Each row is a point on a landscape with many valleys, with its height.
From any point a ball rolls to the lowest of the 2 points nearest to it. It stops when none of these is lower. Distance is the straight distance between rows; heights are no part of it.
K26 height 52.1: [105  78 121 139 111 177 114  99  89 140 190 164 157 104 141 121 129 143
 102 117 102]
K601 height 23.5: [139 117  88 153 116 114  96 143  96  95 187 138 153 119  85 175 138 159
 152  92 114]
K697 height 8.5: [144 138 117 180 132 109  69 149 124  74 174  83 125 182 125 105 163 127
 153  95 134]
K989 height 19.2: [109  77 120  78 151 143 135  89 113 132 140 133 152 135 188 115 154 158
  95 115 117]
K189 height 46.9: [136 150 128 161 135 119 152 129 152 164  50 169 131 115  88 184 117  86
 102 173  99]
K669 height 61.9: [113 137 155 183 128 140 126  97  73 128 166  86 115 146 159  76 115 107
  99 118 121]
K266 height 40.8: [117 153 133 191 129 125 170 102 135 176  74 165 146 128  74 175 108  85
 101 155  93]
K996 height 37.0: [149  85 130 160 103 118 147 201 140  95 140  92 129 159 130  99 186 116
 194 118 180]
K312 height 33.7: [150 155 135 187 157 130 115 104 105 139 118 122 123  87 113  75  70 119
 104 118 139]
K348 height 56.4: [138 100  94  69 124 151 128 138 110 149 141 190 130  83 126 169 128 149
 118 123 130]
K906 height 48.7: [112 102 101 118 155  38 159 116 105  84 138  99 151 161 118 164 144 164
 153  82  62]
K803 height 17.0: [117 165 149 184 125 127  82 146 133  81 158  61 103 198 134 108 157 114
 151 122 153]
K154 height 51.8: [ 67 132 142 130  85 164 175  96  91 158 185 145 159 130  84 163 103 151
 107 108 116]
K249 height 67.2: [163 101 134 150 121 124 149 170 125 135  62 163 103 113  74 103 133 119
 147 136 207]
K987 height 31.0: [120  94 120 162  92 151 130 165 109  99 182 127 137 146 117 121 182 132
 152 102 164]
K719 height 23.2: [166  94 133  90 119 149 113 206 156 140 138 128  94 153 169 121 147 101
 191 149 146]
K842 height 54.9: [128  53 129  99 121 129 133 147 103 122 125 148 110 145 161 149 193 117
 123 135 107]
K420 height 29.2: [106 208 135  94 117 178  90 141 163 151 185 118 113 136 139 161  94 118
 136 135 117]
K961 height 41.7: [ 82 159 148 104  94 189 151 124 153 154 174 136 145 113 117 143 102 131
 130 124 142]
K832 height 53.0: [130  45 133  87 118 150 157 146 112 142 126 151 127 129 179 124 177 121
 128 140 135]
K630 height 32.8: [112 131 138 179 130 106 133 114 102  99 123 101 137 150 118 126 130 141
 128 123 143]
K135 height 50.1: [115 168 132  96 147 122 126 100  87 168 155 128 109 128 153 167  82 110
  91 132  63]
K765 height 41.8: [131  46 137 132  89 152 180 148 141 141 135 172 172  63 115  90 125 126
 165 122 156]
K732 height 19.5: [114 114 161 220 104 185  95 132 137 140 135 145 104 137 116  71 155  90
 103 150 133]
K929 height 38.2: [122 121 118 155 131  88 131 126 114  83 138  86 147 163 125 134 159 155
 146 105 142]
K460 height 69.5: [113 169 141 215 101 131 121 128  79 116 199  93 127 147  89 130 101 115
 137 108 114]
K457 height 10.5: [117 100 114  74 178 104 150  91  90 114 122  95 127 188 170 116 168 179
  84  84 125]
K57 height 60.7: [ 67 189 173 156 115 170 177  95 117 179 143 104 114 180 128 128 104 104
  85 145 129]
K149 height 67.8: [151 120 125 128 106 135  97 179 120 135 117 157  79 143 119 172 164  89
 132 161 112]
K771 height 43.3: [105 108 132 126 136  56 146 108 112  97 152 103 151 145 137 169 120 129
 158 105  39]
K222 height 41.1: [115 211 135 152 150 136 170 102 149 181  76 136 129 137  80 159  74 103
  99 144 137]
K158 height 41.5: [125  54 113  60 133  91 145 143 148 104 122 134 128 166 173 138 198 130
 135 105  59]
K959 height 37.9: [121 150 101  61 146 134 152 105 133 134 122 145 149  93 125 147  97 189
 120 116 172]
K365 height 32.3: [ 90 148 162 137 136 153 183  88 140 172  54 143 137 129 100 101 114 122
  80 142 183]
K439 height 36.6: [125 139 150 142 131 108 100 118 145 140 140 120 146 121 156 145  88  81
 135 153  37]
K315 height 52.9: [ 73 138 125 135  90 140 162 120  86 141 179 154 142 129  66 210 115 156
 123 109 105]
K43 height 18.2: [113 137 165 172 143 124 172  84 115 114 133  67 152 100 154  50  84 129
 123 108 153]
K684 height 48.2: [118 136 110 122 153 143 133  95  77 119 170 101 136 146 145 105 123 172
 104  83 162]
K248 height 68.8: [144 146 149 140 105 115 172 192 174 157  79 151 122 109  60 123  98 104
 196 139 190]
K557 height 63.3: [151 114 130 152 114 115 160 173 143 111  84 126 112 122  90  91 144 137
 172 123 220]
K812 height 69.2: [142  96 152 116 109 132 126 175 128 151  88 152  84 143 141 176 166  72
 128 184  88]
K107 height 34.0: [158 159 119 122 156  83  98 109 103 115 141 105 123 125 140 121  83 119
 127 107 102]
K452 height 62.8: [163 165  84 101 132 116  78 153 142 119 138 162 128  89  92 172 101 145
 148 128 132]
K873 height 46.7: [130 121 119 149 134 160 101 103  65 155 129 163  76 161 116 137 149 141
  54 155 118]
K347 height 28.8: [122 120 133 131 117 142 122 154 115  96 138  97 102 184 142 123 198 132
 127 119 177]
K738 height 37.4: [134 150 112  84 134 155 114 115 166 122 183 103 166  85 138 115  77 160
 157 107 129]
K91 height 70.5: [147 115 123 147 128 134 142 133 110 140  64 178 114 103  59 102 135 139
 105 126 208]
K848 height 65.4: [114  97 150 162 130  83 145  91  72 116 148 100 146 124 161 117 113 100
 114 115  58]
K807 height 61.8: [162 133 102 155 126  96 111 136 174 110 106 142 169  48  89 120  83 144
 169 140 123]
K727 height 44.1: [139 122 125 154 140 183  58 106 102 148 157 143  90 141 154  86 131 113
  80 150 110]
K251 height 38.7: [153 141 113 120 160  83 131  92  83 120 134 112 144  93 141 110  77 136
 115 103 113]
K122 height 54.0: [140  71 113 175  95  96 180 153 134  88 113 124 170 101  96  94 163 152
 178 113 183]
K556 height 34.2: [146 126 107  97 138 135 103 138 155 112 131 128 129 119 148 107 145 145
 139 120 159]
K4 height 61.1: [167 157  99 131 142 121  91 150 158 139  94 176 131  74  93 155  94 121
 129 154 122]
K948 height 52.5: [153 201 129 115 167 103  87 116 105 143  99 107  70 167 127 161  98 107
  92 144  95]
K759 height 40.1: [ 95  79 143 138 113  78 150 117 136  95 145 101 175 135 152 150 148 127
 163 126  59]
K866 height 42.6: [163 111 117 158 143 166  39 126 127 137 134 162 103 111 139  94 131 101
  96 156 101]
K734 height 34.9: [118  85  99  67 105 102 153 128 154 112 176 122 188  99 137 166 139 161
 175  99  69]
K150 height 63.2: [159  88  93 138 105  93 132 133 157 109 123 157 189  45  93 139 106 151
 174 134 107]
K174 height 43.5: [157 145 130 145 143  74 101 114 194  96  95  82 148 114 157  67  98 122
 179 141 106]
K900 height 25.7: [109 120 146 168 114 150 139 121 144 156 101 160 151 105 111 131 118  96
 107 158 108]
K214 height 53.1: [113 100 120 133 113 193 105 116 109 135 182 158 133 118 142 104 144 141
 106 119 138]
K498 height 19.7: [144 101 107  85 168  96 121 117 108 100 105 109 111 186 144 132 188 162
 101  98 125]
K958 height 15.8: [132 146  81 140 136 115  99 134  75  99 195 120 127 155  89 173 141 173
 137  75 131]
K109 height 45.9: [136 129 162 162 138  78 106 113 179  92  94  66 140 152 174  69 119  97
 160 153  98]
K340 height 35.5: [131 127 105  38 135 120 159 119 161 146 101 150 149  77 153 144 108 166
 134 141 146]
K693 height 66.7: [147 138 133 132 100 106 154 185 173 134  91 147 133  95  97 150 112 104
 179 157 146]
K145 height 20.3: [122 107 112  89 163 103 163  94 120 115 105  86 156 155 169  94 158 187
 103 105 161]
K739 height 28.6: [153  88 100 126 171  94 106 101  77 101 105 126 114 157 130 132 161 160
  95 109 119]
K354 height 50.9: [102  79 115 113 120 167 146  89  88 137 190 147 179  92 137 135 108 164
 113 100 106]
K670 height 48.6: [117 107 129 102 121  99 152 150 115 114  98 132 100 150 127 187 173 130
 134 142 125]
K585 height 65.5: [165 160  94  96 137 108  66 164 129 108 126 144  83 145 106 182 147 127
 141 129 128]
K181 height 55.2: [131 153 116  57 163 117  95 108 120 133 119 133  96 155 154 166 118 143
 102 128 102]
K90 height 42.2: [143 110 111 149 163  93 144  88  92 111  76 125 145 115 120 105 113 173
 101 124 164]
K860 height 15.0: [140 114 110  98 114 166  96 168 102 131 167 148  77 162 142 147 185 121
 123 124 145]
K775 height 34.4: [100 200 149 143 131 137 185 117 184 176  76 138 150 127  90 174  87  89
 123 155 125]
K99 height 17.9: [164 120  98 155 146 100  70 144 111  79 139 108 119 174 118 118 176 142
 133  98 139]
K797 height 61.7: [104 160 162 202 117 169 131 109 115 170 158 114 107 161 137 102 111  80
  88 158  95]
K309 height 31.6: [163  78  85  86 128 102 110 138 177 108 141 120 179 130 171  64 167 152
 150  92  92]
K780 height 42.9: [ 89 104 133 167  84 133 162 131  93 108 158 137 152 137  81 156 154 144
 137 106 152]
K464 height 61.6: [132  80 139 154 137  87 117 100 128 111 111 126 165 118 160 115 123 113
 131 144  69]
K243 height 64.2: [159 187  94  98 130 117  85 171 151 111 126 139  98 125  97 171 124 137
 154 127 165]
K31 height 63.1: [171 143 101 116 174  65 103 120 103  83  70  98  92 182 106 150 166 166
 114 114 147]
K674 height 38.3: [121 160  99  88 138 127 141 123 116 118 140 127 136 127 110 158 119 183
 129 101 177]
K652 height 22.0: [113 179 165 181 130 119  99 137 160  94 139  55 118 173 145 102 122 104
 156 138 140]
K220 height 55.9: [123 124 137 118  99 207  99 162 157 154 178 162 111  98 144 105 131 102
 138 133 142]
K226 height 60.8: [106 146 151 177 128 169 114 107 107 146 153 116 116 140 139  90 105 118
  97 133 130]
K604 height 51.7: [ 87 130 139  84 124 154 162 110 103 150 109 144 101 153 139 165 151 151
  86 137 155]
K17 height 42.7: [169 193 112 189 159 127  71 140 132 133  94 138  94 120  75 126  90 117
 112 141 144]
K525 height 35.2: [139  67 116  96 111  99 136 149 175 104 132 101 166 146 187  80 193 124
 163 115  99]
K963 height 52.7: [ 77 168 149  75 143 155 171  91 114 155 105 115 113 156 151 152 112 160
  81 135 167]
K392 height 51.6: [145  67  97  90 122 109 106 154 137 109 158 152 149 127 154 143 176 125
 148 109  80]
K495 height 59.6: [156 138  81 113 167  54 105 138 103  82  95 117  97 172  90 181 167 167
 132 101 128]
K768 height 24.6: [120 170 156 160 148 128 172  88 103 128 128  83 136  88 128  63  63 136
 109  95 175]
K298 height 47.2: [182 167 133 120 185 104  85  96 111 114  84  89  82 152 154  76 102 120
  95 130 141]
K947 height 63.8: [ 91 177 166 195 122 137 172  98  94 146 132  95 131 145 102 100  87 113
 103 117 147]
K451 height 39.6: [114 133 127 121 122 135 147 110 145 113 160 105 171 103 129 119 101 161
 150 111 145]
K752 height 42.3: [111 147 153  89 146  79 156  87 102 126 135  88 129 137 180 135  91 106
 116 110  68]
K485 height 33.0: [137  71 137 143 108 140 152 182 112 107 137 103 111 175 150 107 198 120
 156 123 177]
K256 height 6.7: [107  84 159 201  86 173 126 134 112 134 136 157 123 133 105  85 166  97
 113 141 146]
K524 height 39.1: [170 139 129 170 175 116  96  97  99 111 116 100 112 103 146  48  96 124
 104 111 149]
K699 height 27.8: [142 118 154 207 126 170  93 137 141 133  86 144  88 128 102  70 155  95
  99 153 160]
K231 height 40.2: [149 117 110 131  98 103 145 198 161  90 155  81 142 147 132 109 178 135
 207 106 170]
K153 height 38.1: [156 183 111 131 130 173  93 161 139 158 107 171  67 123  77 123 122 118
 107 136 187]
K141 height 59.4: [161 163 104  87 150 123  85 134 180 147  99 163 133  73 129 148  80 121
 131 160 106]
K98 height 32.9: [144 135 133 179 136  88  91 125 113 121 128 123 134 125 122 147 100  92
 130 143  65]
K412 height 50.5: [115  64 157  96  99 186 168 155 110 172 129 167 113 133 160 116 149 104
 127 149 153]
K971 height 47.9: [ 74 114 131 140  90 115 183 123  93 110 161 134 160 132  76 196 137 165
 146  98 130]
K868 height 40.3: [150 208 112 176 145 157  89 135 140 156 112 153  88 125  58 125  93 125
 104 128 166]
K817 height 43.4: [129 216 125 173 147 145 137 114 136 170  92 141 106 146  63 143  90 109
 102 136 153]
K690 height 45.7: [ 97 101 132 141 106 125 187  92 114 119 135 135 194  89  82 130 100 172
 135 104 155]
K126 height 51.5: [150 144 123 172 146 115 128 122 148 146  47 162 136  96  88 140 101 108
 101 165 128]
K953 height 38.0: [106 112 110  66 124 101 126 124 147 107 189 125 160 137 143 183 124 145
 165  91  37]
K219 height 35.9: [135  63 111  99  94 148 170 134 153 130 151 161 192  47 122 114 115 149
 163 121 135]
K796 height 37.8: [100 172 143 131  76 159 115 178 146 138 173 129 102 159 116 177 144  93
 153 143 128]
K185 height 66.6: [160 144 112 141 125 128  62 158 113 115 119 145  78 153 104 159 161 114
 115 147 125]
K303 height 28.2: [150 171 130 169 139 109  89 125 103 130 153 110 119 116 121 131  80  92
 127 127  82]
K163 height 48.8: [135 143 111 126 152  78 159 102 133 104  61 106 143 119 117 117 114 178
 131 135 181]
K72 height 58.2: [146 110 125 100 160 154  80  97 147 144 130 152 140  87 179  86  98 124
 106 141 102]
K203 height 48.4: [117 138 116 135 143 133 116 106  65 144 118 145  74 167 105 174 146 151
  69 141 120]
K294 height 50.3: [152  66  95 100 104 102 121 182 135 111 179 147 150 116 131 165 174 123
 186 104  81]
K994 height 65.6: [151  99 130 126 101  91 149 176 163 128  92 154 142  87 122 162 128 102
 176 166 112]
K582 height 64.4: [152  86 104 133 103  81 130 155 146 105 118 152 161  80 115 157 139 126
 178 141 100]
K147 height 41.6: [143 164 141 133 141 103 109 125 225 123  92  96 146  79 152  81  80 125
 175 158 116]
K882 height 37.7: [118  69 133 130 108  94 138 129 157  96 134 109 169 134 167 119 172 120
 161 131  88]
K218 height 53.8: [113 117 119  92 116  91 208 133 137 113  89 113 148 126 129 144 151 171
 151 125 181]
K837 height 63.4: [108 125 155 179 120 104 148  91  48 116 169  83 120 141 160  99 129  93
  92 107  93]
K960 height 30.8: [141 134 126 130 148 114 101 124 160  94 117  84 128 149 159  81 144 138
 144 127 154]
K790 height 16.6: [106  99 131  61 165 137 132  85 106 133 128 116 115 174 191 126 157 152
  83 114 112]
K35 height 24.7: [120 213 124 101 138 166 107 127 147 153 156 123 121 114 118 146  68 142
 124 125 143]
K267 height 56.6: [142 144 131 125 126 190  68 156 177 142 159 150 103  88 139  92 122 114
 139 132 147]
K777 height 32.6: [125  83 105  88  97 131 152 139 146 117 175 138 184  77 127 155 132 155
 164 111 112]
K977 height 55.3: [135 117  84 112 163  39 136 125 110  83 102 110 126 164 106 166 162 174
 143  94 106]
K997 height 35.3: [142 109 100  57 126  80 156 130 168 118  91 115 144 120 166 124 156 154
 161 132 125]
K876 height 65.9: [106 113 148 204 108 134 120 123 108 151 129 146 125 147 118 155 139  85
  98 167  60]
K869 height 35.7: [149  98 110 140 158 115 109  98 104 107 105 128 134 126 138 102 141 155
 104 121 147]
K633 height 47.5: [104  79 182 110  93 168 188 168 129 160 109 131 111 165 157 115 153  97
 150 155 171]
K116 height 40.4: [174 132 114 151 151 127  41 131 129 130 103 153  99 125 122 129 124  95
 107 159  83]
K334 height 63.9: [115  89 147 181 128 108 144  94  94 118 136 114 172 108 145 110 105 120
 125 129  89]
K302 height 37.3: [172 132 115 148 157  79  64 121 111 118  95 141 106 135 121 150 107 100
 116 146  60]
K450 height 68.0: [ 99 101 149 177  89 145 136 141 102 143 122 158 101 161 104 164 176  94
  96 165  96]
K597 height 33.5: [119 101 118  57 130 105 155 109 159 134 106 136 156 102 174 138 134 152
 136 141 116]
K679 height 60.2: [156 165 115 155 143  91 126 119 181 116  84 117 158  61  94 107  65 151
 165 141 142]
K482 height 59.1: [154  74 121 160 101  94 182 181 120 110  96 133 137 128  85 110 151 142
 193 120 200]
K717 height 40.0: [131 133 146 122 129 119 107 124 201 128 111 117 158  87 164 104  99 105
 154 164  89]
K3 height 42.8: [154 149 113 117 158 106 139  80  57 114 157 100 129  89 151  78  96 129
  88  78 138]
K666 height 59.5: [152 105 125 125 161 111  91  96 128 128 106 134 142 107 162  98 101 121
 111 144  92]
K865 height 33.4: [ 96 189 143  88  91 187 111 165 156 155 180 136  96 150 139 167 130 105
 135 146 129]
K885 height 39.9: [160 133 108  60 140 137 142 157 150 137  87 145 103 108 140 120 128 151
 139 138 198]
K223 height 71.0: [138 145 145 151 102 137 150 184 162 164 111 164 121  98  37 115 110  97
 181 115 186]
K723 height 70.4: [122 110 162 104 114 152 158 149 129 166  71 150  87 145 142 166 162  81
 102 185 108]
K854 height 43.7: [126  87 115  62 149  79 134 129 136 102  93 141  98 162 149 174 179 127
 130 128  62]
K756 height 57.3: [129 136 138 132 143 185  81 117 158 146 144 142 120  99 157  84 103 122
 111 138 131]
K204 height 45.6: [143 126 112 118 173 114 139  77  50 121 141 100 122 132 160  82 117 153
  77  84 155]
K992 height 45.8: [120 101 125  83 148  92 129 133 110 119  78 144  81 151 125 196 173 120
 113 153  74]
K798 height 19.4: [133 193 119 113 153 127 117 121 150 125 116 116 128 111 115 129  77 157
 136 124 168]
K165 height 50.6: [135 136 169 179 135  87 123 130 161 102  45  88 120 157 132 126 143  94
 128 183 117]
K673 height 26.7: [112  85 119  91 143  96 178  88 143 117  93  92 176 133 185  88 160 173
 124 123 135]
K264 height 54.8: [136 142 134 172 142 121 129 123 154 132  71 146 139  93  93 107 101 127
 120 145 159]
K969 height 45.3: [126 132 136 159 132 194  95 103 100 165 131 154  82 154 129  96 141 118
  56 163 133]
K927 height 51.9: [114 105 117 106 112  80 186 154 122 106 106 122 133 134 115 177 165 154
 158 125 151]
K190 height 20.2: [110 123 152 130 106 135 166 139 157 152  84 155 144 104 116 141 123 103
 126 159 135]
K115 height 53.9: [123 112 112 109 108 200  99 127 103 165 172 192 107 111 132 124 138 133
  87 137 131]
K192 height 73.2: [145  79 126 135 122 130 163 128  88 137  55 180 117 114  85 121 154 139
  95 137 187]
K529 height 48.1: [146 133 155 159 147  86  94 118 164 102  71  92 125 145 153 100 125  95
 136 170 102]
K559 height 19.8: [165 118 133  67 129 156 110 180 140 141 117 129  74 157 163 130 159 108
 145 150 160]
K578 height 36.9: [167 108  95  82 143 143 127 153 156 122 115 133 120  98 151  77 153 157
 145 116 193]
K322 height 43.0: [ 88 155 149 126 114 191 137 114 139 142 165 127 133 122 124 103 111 143
 121 113 173]
K580 height 38.9: [ 99 165 122  79 106 165 130 131 143 130 193 118 147 119 118 172 102 155
 147 108 135]
K761 height 44.3: [104 127 161  84 123 194 144 122 147 163 100 142 104 127 171 100 140 115
  90 159 166]
K92 height 25.9: [166 104 115  87 119 117  95 175 175 109 133 125 117 137 166 112 166 104
 174 133 124]
K62 height 56.5: [152 150 101  60 152 109  81 126 156 117 134 134 117 143 149 148 119 141
 135 117 107]
K643 height 42.4: [ 90 121 152 140 103 142 179 101 148 121 135 116 183  97 107 109  97 154
 145 114 162]
K257 height 65.7: [ 96 155 156 189 110 131 170  99  76 148 161 105 142 129 110 124  88 106
 103 119 104]
K891 height 42.0: [145 136 130  73 140 172 126 147 168 156  97 159 102  89 148 100 118 128
 122 146 184]
K224 height 71.3: [116 190 130 202 109 141 110 136 104 135 171 121 116 151  66 143  95 124
 126 120 131]
K659 height 52.8: [131 182 126  84 162 123  98 106  98 160 131 124  81 154 150 164  93 115
  88 136  81]
K901 height 43.8: [157 136 148 158 175 125 100  92 102 120  88  91  98 138 159  57 112 117
  87 138 144]
K424 height 64.1: [106 104 167 218 111 143 117 119 126 137 120 124 139 141 138 113 139  76
 108 173  76]
K455 height 49.6: [171 191 134 122 176 114  69 112 115 128  88  99  71 160 137 116 100 110
  96 144 125]
K863 height 50.2: [108 128 118  90 140 135 140 122  80 134 105 147  77 160 113 189 167 159
  87 135 146]
K346 height 37.2: [ 97  89 149 156  70 152 165 157 113 121 164 144 146 132 101 133 158 116
 152 117 155]
K486 height 49.1: [ 85 109 142 146  99 142 183  87  96 141 163 134 190  96  83 150  81 153
 122 102 119]
K589 height 26.9: [110 168 153 123 113 120 178 149 174 155  68 141 136 120 103 172 113  99
 133 164 138]
K764 height 44.2: [ 97  93 173 144  79 155 161 170 131 129 142 117 115 167 152 133 175  87
 154 149 141]
K853 height 55.0: [145  69  85  95 131 119 114 138  98 127 140 188 135  91 123 172 156 147
 123 117 102]
K528 height 28.7: [122 104 100 125 106 117 135 138 118  99 178 133 167 110 106 170 142 160
 159  99 115]
K583 height 22.9: [118  67 135 194  94 162 124 143 101 100 158 141 136 135 117  85 184 122
 132 113 163]
K157 height 57.7: [161 152 102  62 139 100  76 144 175 124 114 154 117 115 140 161 112 120
 145 142  92]
K613 height 41.4: [104 133 162 132  78 163 132 182 145 139 154 127 101 157 142 147 159  82
 153 153 132]
K96 height 24.4: [159 134 117 132 137 132  68 154 127  88 131 103  86 182 135 114 187 123
 129 120 158]
K938 height 43.6: [139 139 147  72 129 178 138 155 155 172  83 156  87 117 151 124 126 101
 108 168 162]
K918 height 28.3: [170 110  92  98 119 105  91 158 194  94 148 114 155 121 156  81 158 130
 177 106 110]
K469 height 62.0: [ 75 192 167 162 125 148 186  87 115 176 118 112 131 161  94 123  93 114
  93 126 150]
K289 height 34.3: [108 184 127  90 113 145  98 141 153 128 197 108 133 137 132 181 104 129
 156 119  99]
K618 height 70.3: [114 102 156 149 109 142 157 134 111 161  67 161  98 150 111 170 172  87
  82 180  95]
K783 height 59.0: [112 185 126 108 135 193 116 115 131 178 133 158  95 130 114 127 103 135
  81 140 160]
K668 height 46.8: [102 141 135 116 135 109 131 106  95 142 162 127 131 127 137 187  92 120
 123 124  49]
K829 height 34.5: [111 172 104  98 155 102 142 111  89 116 134 113 119 150 107 183 111 181
 120  98 157]
K388 height 24.5: [ 98 131 179 152 146 140 167  84 150 139 100  86 153 102 175  56  85 127
 116 138 148]
K991 height 32.7: [118 135 138 191 125 142 159 103 143 173 107 164 179  91  81 143  81  86
 115 146  81]
K437 height 35.4: [128 150 125  76 133 119 136 101 183 120 163  78 175 101 165 103  77 152
 170 114 107]
K428 height 48.9: [161  98  97 125  93 101 101 188 151  92 180 134 156 106 110 160 157 119
 203 111  99]
K911 height 26.8: [115 145 153 163 139 119 117 115 133  97 130  73 134 154 155  90 125 126
 138 125 147]
K750 height 38.5: [120 142 159 147 131 131 116 115 170 146 127 116 162  93 160 118  79  87
 136 162  65]
K707 height 11.6: [138 129  89 112 120 151  83 153  86 119 176 152  83 163 113 168 181 147
 114 108 142]
K370 height 57.6: [117 119 113  62 116 164 165 127 111 166 122 190 129  93 114 153 118 155
 108 123 174]
K724 height 16.3: [148 108 133  79 126 156  93 155 119 130 126 137  71 167 162 143 187 107
 115 147 125]
K433 height 42.5: [112 141 127  83 129 112 125 108 119 126 196 110 153 121 143 176  84 133
 149 101  52]
K239 height 30.4: [106 113 132  79 140 102 165  89 154 118 128  83 174 137 189 102 129 159
 140 116 114]
K81 height 36.1: [159 145 122 150 138 175  79 154 144 131 111 158  76 107 102  84 137 129
 114 130 190]
K389 height 33.3: [153 130 135 190 131 170  76 147 126 116 105 141  73 136  96  74 162 121
 107 134 191]
K510 height 62.7: [102 143 174 205 118 149 135 110 130 156 135 105 137 142 152 107 108  66
 107 159  75]
K132 height 38.4: [105  79 124  93 136  81 143 130 148  91 136  97 144 196 173 126 188 139
 137  92  58]
K444 height 44.0: [135 141 124 138  90 130 128 198 145  91 181 100 125 149 106 142 163 125
 196 102 175]
K910 height 27.1: [141 192 112 126 159  86 127 118 104 118 112 107 122 132 101 160  83 157
 127 116 151]
K60 height 29.3: [142 164 137 167 163 134 133 100 125 129 117 106 133  77 110  63  61 153
 119 102 173]
K821 height 33.1: [117 153 140  77 142  94 153  92 159 117 147  61 159 138 189  98  89 137
 155 108 104]
K279 height 55.1: [128 129 123 132  94 202 104 152 141 175 165 191 110  95 113 122 124  96
 116 143 124]
K899 height 43.9: [ 83 134 161 109 114 189 155 115 144 151 125 135 125 128 146  97 132 129
 104 133 174]
K193 height 73.1: [111 140 150 155 100 158 146 148 140 158 125 164 126 109  45  99 131 113
 141 104 197]
K539 height 38.6: [103 108 145  93 153  69 165  85 107 108 135  83 136 166 184 123 121 129
 126  98  61]
K169 height 58.5: [114 165 118  59 134 182 139 118 125 172 115 171 103 116 127 147 112 151
  83 135 176]
K942 height 67.6: [110 155 150 200  93 139 141 116  82 139 204 100 141 121 102 131  83  96
 125 116  80]
K605 height 34.6: [ 97  85 134  82 144  87 161  99 139 109 149  89 164 178 193 117 151 145
 134  88  55]
K606 height 58.0: [162 160 122 159 168  98 109 115 159 124  73 122 138  77 114  90  67 136
 133 145 138]
K292 height 49.7: [108 120 120  96 145 156 132  87  87 136 191 118 152 127 161 125 109 162
 108  95 120]
K692 height 53.2: [158  45  82 102 140 106  93 131 111 111 142 180 145 107 141 139 172 137
 126 107  73]
K871 height 28.5: [ 88 146 174 146 145 151 186  77 144 160  81 120 155 108 130  77  81 134
  95 133 165]
K108 height 7.3: [126 143  82 121 129 135  88 133  73 125 182 158  93 150  93 188 148 166
 110 105 124]
K293 height 59.7: [ 93 180 147 140 117 175 132 117 132 172 137 133 105 160 122 139 119 111
  90 152 129]
K445 height 47.1: [131 123 118 123  85 127 117 185 164  93 201 107 151 126 122 154 154 118
 203 110 122]
K93 height 48.3: [131  71 129 160  97 119 172 139 145 113 110 150 173  74 103  97 135 135
 160 126 162]

Where does a ball stop that starts at each point below?
K57: K697
K761: K697
K771: K108
K863: K303
K150: K190
K154: K457
K666: K303
K428: K697

Call two points neighbours if one is among the 2 nearest of the other. Go from one point of each pair to the other, from neighbour to neighbour, staying as low as possible. Name the highest point that can't be avoided.
K303, K457: K292
K457, K868: K315
K420, K597: K674
K256, K190: K817
K420, K697: K761
K226, K108: K848
K43, K108: K659
